Each row is a point on a landscape with many peaks, with its height.
A climber steps from a point to the highest of its 2 nearest points, and stops where none of them is higher. Distance is the straight distance between rows; heights are no part of it.
Z202 height 25: [119 132 117 140 144  81 108 111 104 153 172 137 158  76 108 169 153  97
 133 130 179 149 196  86 181 182 135  59 137 137 159 130 201 133 118 115
 151 132]
Z360 height 395: [103  85  89 113 109  64  85 107 142 160 140 142 175 139 124 167 166 102
 129 156 143 126 123  91 165 163  94 113 125 102 114  77 120 144  92  85
 140 122]
Z327 height 151: [118 133 126 126 156 106 126 119  85 143 137 134 149  94 104 133 119  99
 154 120 120 134 154 106 140 154 148  61 113 167 150 156 142  99  95 107
 151 161]
Z986 height 566: [118 119 113  98 135 152 146 103  90 135 132 100 125 165 159 133 112 106
 179 114 103 107 118 161 129 113 123 113  95 106 124  88  75  77 124  59
 144 142]
Z216 height 551: [114 125 110 157 130 113 118 140 111 120 107 129 135  85  74  90 100  87
 131  99  75  88 122 145  97 123 164  55 147 160 129 165  89 127  73  92
 137 163]
Z543 height 691: [ 41 146 128 135  79 128 121 221  36  92 180 127  91 129 112 142 111 176
 158 123 132 158 147 114 151 100 103 141 124 134 160 144 126 150 136 117
 131 165]
Z110 height 88: [151 151 143 121 146 141 116 119 147 117 106 117 158 144 117  91 125 110
  81 111  77 114  97 198  61 140 130 140 135 119 118 144  92 153 137 148
 126 113]
Z390 height 513: [ 88 114 133 156 128  52  91 162  64 123 196 115 109  78  91 127 138 122
 144 117 115 161 159 111 116 151 115  81 138 126 131 131 150 178 110  85
 146 164]
Z832 height 379: [144 126 177 100 108 208 135 130 163 114  97 106 128 193 173  69 139 116
 126 118  78 102 110 186 101 102  86 152 181 106  71  81 138 127 145 154
 113  75]
Z528 height 290: [155 127 136 134 133 146 134  94 202 133  78 143 121 170 132 101 140 128
 117 156 140 115  79 127 111  95 102 190 173 113  76  91 134 143 153 165
 103  91]
Z323 height 428: [155 141 175 144 180 147 144 124  80  72 183  61 124 124 162 141 133 138
 155 114 108 111 159 163  86  90 138 108  87  91 157  94 129 116 175 102
 160 130]
Z317 height 529: [ 83 124 194 107 118 148 149 198  63  76 145 124 173 131 158 164 118 148
 135 142 145  71 147 145 142 107 121 137 115 124 156 114 141 114 145 142
 145 115]
Z237 height 360: [150 112 195 107 151 105 119 114 166 186 116  96 153 167  98 137 142  87
 111 189 125 125 140 174 104 152  89 147 143 117 130 102 124 114 140 143
 147 100]
Z828 height 328: [ 87 119 131  82  94 128 119 168  83 147  90 142 157 163 103 120 113  92
 168 131  91  96 114 169 155 156 103 131 112 147 109 121  83  64  68 107
 128 136]
Z186 height 72: [152 163 122  99 159 127 107 127 113 153 133 100 140 166  92  85 137  93
 124  96  55 150 107 203  50 144 112 142 133 123 104 124  97 141 145 135
 127 157]
Z229 height 368: [128 142 113 160 115 167 155 151 151 114 102 126  96 124 114  69 103 138
 121 103  93 112 113 174  73  83 156 140 121 140 132 163  84 142 130 141
 118 162]
Z401 height 239: [ 96 135 118  88 104 117 142 147 121 152 123 149 140 172 110 150 121 128
 141 176 149 154 104 156 142 143  73 207 131 132 146 143 115 136 142 162
 130 133]
Z797 height 472: [178 153 154 171 120 164 146 142 153  73  92 155 106 135 176 112 151 179
  94  95 122 107 124 118 129  87 154 172 153 130 112 146 167 141 157 203
 117  74]
Z793 height 473: [116 139 124  69  81 163 130 173 130 100 116 156 172 183 154 106 136 117
  90 109 106 132  76 154 126 153  87 184 170 123  83 131 121 157 104 165
  91  92]
Z320 height 391: [150 128 178  91 146 117 114 129 118 174 135 100 155 162  83 102 132 107
 111 164 103 159 137 225 103 164  84 134 118 110 146 123 140 132 151 134
 143  93]
Z235 height 485: [113 132 143 137 142  83 106 141  37  96 216  77  99  97 121 131 134 143
 165  96 144 163 155 119  97 133 117  89 106 129 132 119 132 155 141  77
 142 164]
Z708 height 603: [130 125 119 147 137 124 133 161 151  99 113 144 108 136 134 145 151 158
 144 124 111 125 139  65 147  68 121 185 129 140  97  96 175 145 141 182
 142 153]
Z573 height 219: [110 156 116 128 140 150 167 146  64 136 167  95  67 150 124 101  99 169
 170 115 130 176 145 165  96 108 119 148 100 128 157 145 119 136 159 108
 141 183]
Z628 height 353: [ 68 134 132  99 129 131 108 169 115 167  83 122 139 143  89 115 111  93
 162 150  88  92 148 135 131 119 108 125 115 149 114 112  94  89  93 148
 159 163]
Z754 height 331: [158 102 161  88 155 107 120  71 146 167 121  96 184 144 151 158 149  81
 119 173 158 133 118 153 121 189 100 124 135 124 134 123 114 114 132 118
 126  79]
Z341 height 53: [122 151 145 142 146 109 117 184  92  76 156  96 103 104 119 119 116 145
 150  91  76 126 129 124  68  89 132 151 136 157  98 140  90 163 130 152
 125 187]
Z787 height 140: [149 148 127 121 154 146 149 126 108 112 132 136 149  84 117 149 107 109
 138  76 122 116 161  75 147 140 184  66 120 183 123 166 156  85 102 124
 131 144]
Z129 height 381: [174 144 171 177 195 141 145 105 121  91 151  78 106 117 173 135 172 166
 133 130 129 118 162 130 106  72 141 137  91  98 154  81 151 127 177 135
 161 109]
Z172 height 41: [ 87 138 115 122 118  91 113 181  62 110 155 128 108 123 111 129 125 138
 155 121  76 153  97 125 100 111 114 149 121 138 123 141  91 162 114 119
 131 202]
Z601 height 108: [158 116 134 135 186 146 147  61 174 143  88 111 147  95 163 159 119 108
 133 130 150  95 136  79 139 120 176  91 105 169 126 138 114  62 130 129
 122 140]
Z987 height 171: [128 107 140 122 180 104 117  55 159 186 117  84 161 120 133 148 147  79
 138 159 126 106 148 136 125 161 124  68 106 130 134  92 113  77 109  71
 157 130]
Z304 height 587: [173 124 153 161 114 162 150  90 193 178 112 148  94  92  93  99  89 122
  90 142 174 150 174 148 151 149 156  88 152 141 149 148 178 110 134 141
 107  91]
Z900 height 211: [145 105 120 121 125 133 164  66 163 177 132 125 101 108 165 167 121 114
 171 162 222 148 160  93 162 169 140 109 110 145 159 120 135  89 144 105
 117 124]
Z26 height 525: [122 120 113  85 122 159 151  90 107 166 119 118 106 178 143 130 111 111
 192 122 140 130 136 122 154 118 113 129 109 128  77  56 114  58 128  79
 126 140]
Z687 height 186: [178 169 127 125 133 145 155 103  90 109 167 122 106 130 140  99 124 157
 101  69 143 176 128 156  99 153 150 131 114 133 135 159 151 149 143 120
 105 108]
Z872 height 460: [140 147 166 147 158 128 130 137  56  89 185  65  93 114 138 114 114 136
 165  84 111 135 164 152  81 104 133 101 108 124 114 104 122 128 152  71
 148 158]
Z333 height 369: [106 102 113 104 130  80 101 138 134 124 120 146 183 136 130 177 163  88
 146 136 122  91 126  62 170 152 103 135 123 131  82  94 120 112  96 121
 132 121]
Z349 height 316: [ 98  92 153 159 117  89 115 156 131 116 149 112 119 105 112 110 136 129
 118 149  88  92 143 156 116 100 115  90 130  85 140  94 111 146 118  83
 158 140]
Z722 height 421: [128 131 151  79 108 179 144 137 128  98 105 120 155 185 192  97 141 140
 116 132 101 101  75 189 121 121  90 172 176 102  99 111  99 146 145 153
 108  69]
Z977 height 527: [112 154 137  98  72 159 137 199 105  94 156 146 130 169 117  92 140 142
  81  90  97 160 101 161 110 143  95 173 153 122 103 135 151 180 120 156
  92 107]
Z995 height 201: [144 165 122 139 123 140 142 150  67  86 192 102  85 118 135 107 105 174
 129  76 135 176 123 158  80 117 134 156 121 127 133 158 120 159 154 119
 107 150]
Z132 height 44: [112 152  54 102 107 119 119 121  44 157 136 135  92 150 105  89 106 127
 170  80 123 201 113 132 130 156 127 120 106 143 110 151  94 109  96  73
 104 164]
Z350 height 351: [ 91  95 143 151 141  66  96 161 101 109 162 102 176  79 112 130 151 133
 103 176 103 102 129 162 101 127 108  92 112  82 194 137 120 160 122  98
 144 128]
Z934 height 432: [150 143  56 109 139 134 127  71 125 171 112 131 111 168  89  72 107 114
 150  79 115 170  99  97  98 125 134 141 114 131  64 100 116 100 114  98
 112 165]
Z840 height 611: [132 114 130 107 132 139 143 112  54  99 154  93 135 131 153 108 110 125
 157 106 116 128 107 199 114 145 130  76  96 111 139 129  84 108 124  27
 140 125]
Z485 height 163: [159 158  78 171 175 122 126 102 167 112 114 141 127  90 149 152 125 155
 112 115 122 128  90  95  95  85 187 137 110 128 163 180 117 161 143 177
 121 154]
Z449 height 266: [ 90 141 115 100 135 133 135 166  84  92 112 135 167 119 151 155 101 142
 145 146 116  88  89 143 120 100 131 151 109 143 177 185  80 128 118 150
 134 159]
Z31 height 567: [181 140 156 157 113 191 166 130 150  80 120 140  98 122 191 133 116 188
 105  98 162 112 147 122 152 110 162 135 135 132 134 146 168 115 157 163
 104  66]
Z822 height 336: [137 124 123 114 112 187 142 135 180 112  73 147 119 182 142  62 145 127
 134 113  98 114  92 162  98  76 115 199 169 119  63  90 125 126 152 163
 103 116]
Z183 height 380: [ 81 128  95 104 143 103  81 151 112 166  95 131 139 138  62 100 130  98
 156 110  74 124 128  71 114 120 119 130 103 153  84 103 104  93  83 145
 153 174]
Z21 height 583: [166 124 132 135 128 170 142  78 162 123 114 135 140 128 179 107 103 136
  89  99 136  98  91 144 118 141 155 100 140 104 102 131 107 124 136 100
 108  71]
Z789 height 271: [101 118  96 122  82 121 121 134 153 161 100 165 133 142  93 130 100 128
 117 165 145 147 106 165 146 153 109 148 135 127 154 156 107 142 115 132
 113 127]
Z580 height 267: [119 144 146 112 109 181 174 164 108 122 121 141 117 124 130 119  83 154
 129 138 151 129 143 179 123 125 134 152 113 148 185 171 121 114 142 152
 126 138]
Z472 height 312: [104 135  97 155 113 121 120 148 170 142  94 164 116 124  78  94 100 135
  98 137  97 119 115 136 103 116 145 129 130 133 145 145 115 149 118 152
 121 156]
Z380 height 800: [ 56 144  91 129  78 117 110 186  33 107 161 136  76 119 100 130 102 161
 149 134 147 189 127 155 154 136 118 103 130 128 187 204 118 151 121 103
 128 164]
Z700 height 283: [160 120 121 112 133 141 145  86 134 105 140 135 141 132 189 178 155 142
 135 111 168 129 128  82 168 149 138 145 134 128 100 108 166 110 146 129
 115  92]
Z724 height 722: [126 128 123 116 113  88  91 151 113 112 137 156 193 122  85 140 138 103
  77 115 115 130 115 149 132 175 123 104 161 125 134 171 134 168  99 122
 127 101]
Z655 height 453: [132 138 127 128 123 142 141 127 114 174 134 132 100 138  76  53 103 130
 122 118 113 188 153 204 104 160 121 106 119 122 139 151 146 140 137 117
 132 134]
Z728 height 501: [137 111 153 143 148 132 140 154 168  94  95 128 119 110 176 181 170 144
 157 144 148  77 160  58 173  79 130 161 120 154 129 108 172 119 148 189
 145 138]
Z618 height 126: [155 174 132 127 141 127 121 162 140 132 125 150 139 142  78 125 150 129
 114  99 105 146 154 104 118 131 135 179 126 171 115 144 163 136 128 207
 128 145]
Z338 height 700: [103 131  91 138 148  88  93 154 133 148 135 144 106 149  86 119 156 141
 146 117  95 164 136  37 133  92 115 179 122 134  86  81 173 150 138 163
 138 180]
Z482 height 247: [151 107 138 164 158 119 132  91 207 142  87 132 106 149 148 115 170 127
 146 177 140 114 115 111 134  62 111 177 156  96 108  57 137 140 171 145
 138 119]
Z697 height 427: [ 94  83 147 148 105 144 147 138 190 118  81 134 123 116 168 169 123 122
 163 194 152  52 126  97 165  94 128 135 127 130 143 104  98 103 111 140
 137 136]
Z504 height 419: [106 116  87 178 129 104 114 142 128  79 165 117  79  92 157 161 132 187
 118 134 133 143 106  84 122  66 146 130 130  99 171 140 113 189 147 120
 123 162]
Z974 height 237: [ 88 143  99 115  84 170 152 177 111 124  98 164 125 113 108 129  83 135
 144 117 150 131 156 141 155 145 149 124 137 166 158 185 128  98  99 161
 116 146]
Z386 height 51: [ 90 155  65 105 128 116 111 136  71 182 109 127 109 169  86  94 125 110
 165 110  87 167 105 159  91 141  97 151  98 129 108 130  76 122 106  97
 131 183]
Z579 height 617: [ 82 142  86 149 116  78  89 164 133 148 150 154  73 113  78 130 133 147
 129 119 104 181 144  48 137 107 136 129 125 126 111 125 150 174 133 168
 136 191]
Z315 height 92: [182 128 158 162 173 133 130  65 221 145  80 128 130  96 148 158 141 115
  99 152 159  87 137  92 127 131 170 117 124 154 137 142 131 103 138 169
 122  95]
Z923 height 213: [123 132  41 141  99 116 116 104 159 125 123 173 110 150 128 124 127 146
 112 126 134 147  65 104 140 100 123 162 143  95  98 119 119 179 129 103
  94 141]
Z947 height 425: [137 127 141 151 108 187 148 159 138  79 132 112  85 130 136  85 114 133
 116  62  81  96 134 150  79  91 151 116 138 134  74 119  96 131 130 112
 105 139]
Z362 height 190: [ 62 140  62 109 117 120  95 150  94 133 136 133 116 125 142 182 112 159
 161 155 147 170 104  91 162  93 136 146 114 134 181 160 113 143 116 142
 153 181]
Z5 height 470: [134 109 129 161  77 162 136 144 157  92 133 143  80 122 131  81 105 145
  99  79 102 109 107 127 112 104 153  91 144 101  80  90 114 147 119  67
  99 122]
Z187 height 302: [ 92 131 127  82  99 146 144 172 104 108 108 146 176 162 143 144 107 116
 136 145 106  85  94 161 134 138 114 153 132 141 121 143  90  99 105 129
 123 117]
Z926 height 487: [ 58 108  85 177 104  72  84 165 108 100 172 112  76  81 105 138 123 162
 123 159 100 157 108 114 119  84 127 114 134  86 165 140 106 189 120 103
 135 184]
Z652 height 560: [172 132 196 148 109 135 106 149 164  93 125 136 133 154 152 115 180 156
  60 131 107 122 123 129 146 124 106 143 165  99  96  93 178 172 136 181
 133  40]
Z684 height 424: [112  93 120 126  84  96 101 127 151 132 160 141 161 121 125 143 145 109
  93 141 140 125 140 125 174 170 106  89 142 105 131  93 160 150 110  81
 126  86]
Z725 height 222: [161 106 135 156 137 150 108  71 195 158 107 111 113 138 107  88 133 114
  86 107 118 102 124  98 114 121 148  65 138 121  61  68 160 105 133  79
 123 115]
Z330 height 361: [101 100 163 116 109 159 165 160 172 137  83 147 113 130 148 161  94 120
 175 183 165  86 129 100 159 112 139 169 128 161 154 142  95  89 122 185
 129 138]
Z667 height 313: [158 119 171 193 126 115 121 150 146  86 165 125 113  86 134 147 181 160
  85 125 144 110 182  97 147 103 149  99 121 106 148 100 195 150 140 129
 138  99]
Z665 height 359: [146 135 123 186 138  91 106 135 140  78 169 113 111  76 156 160 174 168
 100 111 142 112 151  67 127  91 163 101 111 109 165 130 155 180 145 127
 138 134]
Z101 height 287: [127 115 169  84 101 124 125 143 131 153 149 143 158 140 125 188 141  95
 138 144 189 143 180  88 182 187 111 125 141 145 114 123 170 103 128 153
 111  87]
Z910 height 71: [149 170 135 166 147 133 138 183 124  74 141 112  89 107 131 126 130 170
 132  96 100 135 128 100  82  70 156 179 123 154 126 167 119 175 148 209
 123 177]
Z723 height 172: [177 140 120 102 127 134 122  82 131 148 146 139 145 150 136 114 123 145
  84 115 146 182 112 150 127 166 122 143 126 113 127 130 148 154 135 120
 113  83]
Z197 height 188: [113 130  39 148  83 140 129 131 122  86 141 151  77 131 152 127 101 173
 139  96 133 147  74 105 131  78 145 149 136 110 119 144  86 163 117  86
 106 156]
Z609 height 124: [154 122 111 179 165 122 124  69 213 134  98 139 121  86 153 148 132 141
  98 161 142 100 114  93 117  94 162 138 116 126 176 146 121 145 140 169
 134 134]
Z389 height 358: [186 139 176 142 188 158 163  75 146 110 121  88 110 149 210 132 179 149
 162 134 126 111 146 142 123  75 129 169 127 101 115  72 143 105 191 142
 154  90]
Z383 height 32: [109 130 109 110 117 108 128 113  81 180 153 148 121 113 113 143 122 113
 151 132 181 184 191 104 188 190 114  83 123 135 160 140 188 108 113 106
 150 140]
Z634 height 128: [172 180 177 132 173 112 112 143 112 102 143  99 154 122 103 119 149 111
  88  80  67 126 141 138  74 135 156 121 123 168  98 133 140 137 119 161
 132 122]
Z45 height 61: [130 158  91 119 141  92 107 125  98 156 145 119  95 155  77  79 127 116
 137  86  84 180 104 154  63 131 117 144 124 128  89 122 102 164 133 111
 130 183]
Z181 height 272: [127  83 161 125 112 150 163 113 161 155 102 118 116 108 132 134 103 119
 147 206 171 104 148 178 134 141 122 124 117 116 188 144  99  96 141 125
 125 111]
Z431 height 307: [148 126 122  92 153 120 135  79 121 130 133 113 165 140 177 166 147 115
 136 131 149 118 100 122 139 156 121 146 112 125 120 114 109 105 134 113
 114 113]
Z918 height 143: [188 181 170 103 166 118 116 134 120 142 128 118 155 132  88 127 154 111
  96  80 104 151 170 106 124 153 145 141 124 187 101 117 171 111 121 184
 140 118]
Z639 height 483: [ 99 115 131 141 125  78  97 149 163 136 118 154 163  92  93 154 141 100
 112 174 137 108 167 112 155 147 120 108 143 132 154 132 148 150 104 149
 146 137]
Z467 height 203: [129 143  96 148 143 130 115 146 118  65 121 139 131  91 168 158 111 148
 130  94 101  95  75  90  90  88 182 139 127 136 134 181  78 164 114 149
 124 157]
Z258 height 540: [106  85 187 151 118 133 136 162 185 115  99 136 132 114 141 156 137 136
 118 192 127  53 128 138 130  84 113 153 138 109 148 109 120 139 134 169
 141 124]
Z53 height 416: [175 124 176 145 187 138 154 105 157  98  85 109 123 134 199 150 171 142
 168 141 146  91 137  91 137  71 122 190 123 146 104  99 158 105 169 185
 143 112]
Z217 height 159: [175 162 162  87 143 159 129 115 128 147 127 132 168 147 118 113 130 123
  79 101 121 155 136 163 121 178 123 132 128 160 119 152 147 131 119 161
 116  99]
Z493 height 491: [122 105  99 139 127 127 116  96 128 170 124 120  88 160 120 104 132 127
 160 119 116 125 137 100 131 111 118 104 111  99  73  39 125  99 136  64
 139 153]
Z435 height 96: [165 192 117 170 125 120 116 174 139  81 144 141 100 109 100 131 156 160
  96  75 110 152 134  94 103 101 172 175 140 162 118 177 153 168 139 218
 104 142]
Z61 height 555: [105 114 100 171 115  58 103 129 100 138 163 124  79 101  86  91 116 142
 121 131 110 175 121 140 108 128 117  97 127  94 143 132 118 173 127  72
 135 165]
Z329 height 204: [142  90 157 181 116 140 111 118 201 150 124 116  85 131 105  81 135 124
  99 134 100  95 152 129 116  88 128  88 139 100  86  52 159 129 141  81
 142 109]
Z215 height 310: [141 100 111  93 130 141 129 107 153 109 100 139 176 141 153 150 133 101
 138 109 127  83  82  75 154 145 127 163 146 156  55 120 100  74 116 139
  91  84]
Z548 height 600: [ 83 163 142 128  80 126 128 215  64  81 184 131 118 149  89 130 129 153
 103  99 121 163 136 136 131 125 108 167 147 134 129 143 153 175 137 156
 110 140]
Z621 height 270: [171 134 153  82 137 136 144 111 142 161 136 133 138 158 120 152 147  98
 144 114 165 171 165  72 166 176 121 171 132 165  82 111 173  84 127 172
 110 101]
Z758 height 459: [157 126  65 142 145 130 140  49 143 161 135 133  99 146 130 103 122 140
 148  89 143 156 114  91 117 120 141 120 107 118  96  77 130 121 136  62
 121 154]
Z24 height 390: [134  99 138 114  92 110 107 117 154 113 170 120 177 118 186 187 175 110
 106 142 197 116 139  90 185 179 102  93 148 107 126  97 165 153 128 106
 110  53]
Z74 height 160: [135 112 120 122 157 118 135  82 110 178 108 121 146 108 113 118 109  84
 143 140 131 123 138 155 143 178 130  59 119 143 146 130 119  78  92  74
 154 140]
Z972 height 484: [172 152 152 164  91 159 125 164 144  73 129 151 107 156 175 105 155 181
  65  83 116 134 118 120 149 110 117 154 175 113  89 123 180 178 141 192
 101  46]
Z211 height 544: [ 95 135  99 136 117  87  81 152 139 158 133 167 127  98  76 136 124 110
 122 135 119 152 169  75 156 147 136 109 132 136 135 142 161 135 103 150
 159 162]
Z453 height 214: [ 65 143  94  77 118 122 119 165  79 147 120 141 134 155 129 156 118 140
 171 161 137 156 112 115 161 134  89 189 107 146 156 152 110 119 108 156
 144 163]
Z967 height 411: [ 99  93 148 143 127  86 102 141 155 118 124 120 201  68 123 167 154 108
  97 190 137  75 138 143 135 149 114  96 140 100 193 142 122 143 112 129
 147 111]
Z896 height 830: [144 130 162 127 149  82  93 133 120 139 130 124 180 112  68  95 138  85
  70 118  81 131 136 167 101 176 126  74 152 140 116 152 137 150  91 117
 140 115]
Z808 height 661: [140 137 178  96 137 168 146 141  57  86 147  94 164 123 156 113 110 130
 117  95 110 106 126 194 101 143 146  85 123 121 145 152 115 116 129  89
 129  97]
Z720 height 254: [159 118 123 107 158 109 117  87 178 190  99 135 139 130 101 152 141  95
 141 141 159 125 153  49 145 157 129 142 123 162 101 108 152  96 118 159
 118 130]
Z269 height 278: [152 121  85 113 155 124 131  76 175 116  82 145 165 143 166 149 134 115
 130 129 144  93  54  82 121 107 123 184 143 127  88 127  91 128 130 147
 100 127]
Z878 height 622: [107 123 120 143 118  80 103 135  96  83 137 142 157  88 111 133 120 110
 110 104  93  97 101 133 116 138 150  76 154 129 139 165 103 152  83  88
 131 136]
Z8 height 423: [122 121 141  93 117 147 142 151  84 159 140 116 131 150  80  67 123 128
 126 152 106 177 134 252 107 183  92 108 124 109 158 163 118 132 139 106
 132 118]
Z773 height 314: [135 109 150 108  96 128 147 120 149 123 142 143 145 126 160 208 135  98
 131 165 229 119 162 112 172 177 137 112 156 120 166 171 148 117 139 163
 104  72]
Z642 height 703: [133 113 194 144 120 119 125 162 159  88 110 131 155 137 159 139 164 137
  95 169 121  74 125 136 148 104 102 180 161 108 125  95 151 152 146 173
 142  80]
Z547 height 488: [153 129 110 157 145 128 131  73 164 195 125 133  92 122  71  67 101 118
 110 123 132 167 142 159 101 135 137  85 122 124 129 119 145 122 135  96
 134 139]
Z47 height 162: [ 85 114  66 143  79 129 142 129 126 102 134 146 108 131 165 138  98 156
 133 152 138 127  77 141 165 100 123 138 125  87 175 145  82 143 114  84
 115 126]
Z259 height 285: [137 122 160 137 117 129 126 158 131 105 148 125 126 148 127 111 146 145
  97 117  87 111 136 152 114  97 118 134 128 100  99  94 147 152 138 112
 137 113]
Z439 height 243: [136 127  46 126 137 112 116  86 178 146  94 160 127 147 132 142 133 136
 147 152 154 153  75  68 136  82 136 186 122 118 119 121 114 148 137 160
 117 160]
Z841 height 234: [118 136 104 130 154 133 140 129 105  89 128 123 125 118 169 146 108 157
 145 124 118 109  85 119 113  82 148 156  98 119 156 149  81 137 143 129
 140 167]
Z90 height 676: [147 121 150 150 104 178 158 122 138  86 127 144 134  92 167 120 102 148
  82  95 143  89 133 137 143 134 180  84 143 118 145 171 141 122 130 114
 106  71]
Z357 height 202: [151 127 137  98 117 158 172  78 138 170 117 143 130 126 140 153  91  97
 144 137 208 145 145 119 170 194 157 103 125 178 134 173 139  60 130 133
  99 107]
Z203 height 521: [156 113  96 152  96 153 130  89 172  98 123 156 106 133 166  86 114 150
  83  92 119 122  65 131 128 107 144 107 159  89  84 110 122 155 128  72
  86  84]
Z783 height 309: [113 105 160 115 115 169 185 133 138 142  96 127 105 151 153 144  96 135
 162 192 162 106 121 167 129 117 108 180 115 131 171 142  94 103 147 158
 138 129]
Z234 height 602: [106 124 216  95 123 160 139 175  65 101 146 113 191 122 129 133 111 115
 113 129 141  94 157 194 129 150 119  89 130 142 151 146 141 104 130 121
 138  95]
Z549 height 261: [119 131 142 117 127 139 145 138 109 139 147 122 111 165 133 124 130 152
 158 128 113 139 135 160 127  99 108 164 120 105 129  79 139 126 149 115
 151 134]
Z812 height 109: [166 175 179 134 180 113 102 131  91  93 149  89 166 124 124 103 157 122
  82  90  73 122 108 184  42 130 136 136 132 124 127 162  99 157 139 161
 131  98]
Z223 height 462: [ 81 133 191 137 101 128 132 225  89  60 149 125 157 114 116 144 115 144
 113 128 103  76 138 149 117  96 127 119 132 118 150 140 126 158 130 134
 138 136]
Z487 height 217: [110 129 109  97 112 167 165 126 125 180  99 150 109 110 104 133  74 122
 173 135 169 144 159 112 171 168 153 116 115 176 139 165 137  55 106 141
 123 146]
Z56 height 125: [172 157 116 125 179 144 150  82 117 107 130 117 142  92 170 170 133 136
 137  70 149 117 140  71 127 127 191  97  87 168 136 151 141  87 125 133
 127 136]
Z272 height 657: [150 119 140 143 112 136 131 105 190 175  96 168 140 106  81 114  95  85
  93 144 155 122 144 132 152 178 153  76 176 155 124 168 159 107 102 138
 111  93]
Z876 height 161: [ 86 124  77 117  98 125 134 138 102  95 148 145 127 134 169 194 116 163
 145 158 179 129 104 120 186 105 122 154 118 107 196 158 107 143 141 118
 114 138]
Z810 height 732: [153 127 160 125 140 136 111  90 171 176 116 135 147 120  77  80 122  87
  62 129 109 143 149 164 131 171 125  64 162 144 108 134 155 126 102 128
 124  84]
Z430 height 235: [110 101 122 133 120 164 177 101 145 139 129 123  96 111 168 161  91 152
 171 175 205 122 157 131 167 118 136 122 103 128 193 129 126  96 136 103
 138 129]
Z741 height 337: [122 113 138  73 140 133 132 147 135 104 112 126 185 130 133 165 146  96
 157 109 123  89 125  49 163 148 126 162 117 172  85 125 119  69 120 166
 118 112]
Z381 height 704: [ 94 127  78 143 116 121 137 127  53 144 150 125  78 109 109 114 102 166
 162 142 144 194 116 163 141 141 116 105  99 119 198 186 111 137 126  73
 134 161]
Z210 height 406: [132 145  71 107 145 117  94 103 134 187  91 139 121 149  58  82 126  97
 149 117 107 151 122  63 109 129 118 151 106 140  77 100 124 109 112 146
 132 172]
Z318 height 187: [132 100 149 117 179 116 136  61 173 187 104  85 141 134 158 160 153  74
 166 196 151 102 140 117 109 134 115 122 102 122 141  79 105  86 138 113
 157 145]
Z461 height 621: [ 90 102  78 167 126  77 117 123  93 177 132 137  91 100  76  89 119 144
 139 176 118 201 127 172 136 151 107  91 120  83 195 179 123 159 125  88
 144 147]
Z729 height 236: [141 101 128 136 146 133 107  70 190 189  90 118 127 136  91 116 134  92
 131 135 152 105 148  73 148 139 138  91 130 144  58  63 149  73 118 100
 125 130]
Z746 height 238: [ 85 144 134 109 123 135 142 171  57 158 131 113 103 163 110 112 113 150
 166 148 105 148 139 187 120 127  89 145 100 112 154 120 110 113 143 112
 163 164]
Z546 height 526: [158 124 131  96 129 150 126  83 142 115 106 136 188 128 199 137 111 115
  73 107 135 101  59 149 133 178 139 109 154 112 104 169  95 119 116 121
  99  67]
Z372 height 37: [107 144  63 107 100 101 118 124  65 155 146 156 125 136 101 135 115 118
 149 106 154 197 146 111 180 190 129 106 116 136 130 154 151 112 103  87
 119 147]
Z677 height 352: [148  96 143 135 103  98 142  95 165 129 143 102 168  86 192 201 183  97
 124 169 213 114 161  97 159 184 124 100 138 115 168 129 148 121 129 129
 108  56]
Z569 height 212: [133 108 126 128 165 106 113  78 191 180 102 117 133 159 129 147 168 100
 166 182 129 111 105 110 108  95  95 164 128 114 105  53 115 122 146 132
 152 155]
Z297 height 528: [138 103 136 156 122 136 145  83 165 189 124 134  86 108  94  92 108 134
 125 165 157 154 176 161 144 154 128  90 118 115 160 118 162 110 137 100
 139 113]

Call two points neighbours if one is among the 2 nearest of the other. Go from one point of each pair to the other, from neighbour to neighbour, staying as high as possible. Name the lowest point that can't be avoided.
Z338, Z684 => Z329
Z338, Z380 => Z389
Z90, Z642 => Z797
Z896, Z21 => Z431

For each start below, name the point where the climber stops.
Z320 => Z896
Z383 => Z918
Z601 => Z380
Z729 => Z684
Z202 => Z380
Z876 => Z21
Z485 => Z808
Z217 => Z338
Z900 => Z642
Z47 => Z684
Z822 => Z380
Z329 => Z338
Z210 => Z808
Z357 => Z642
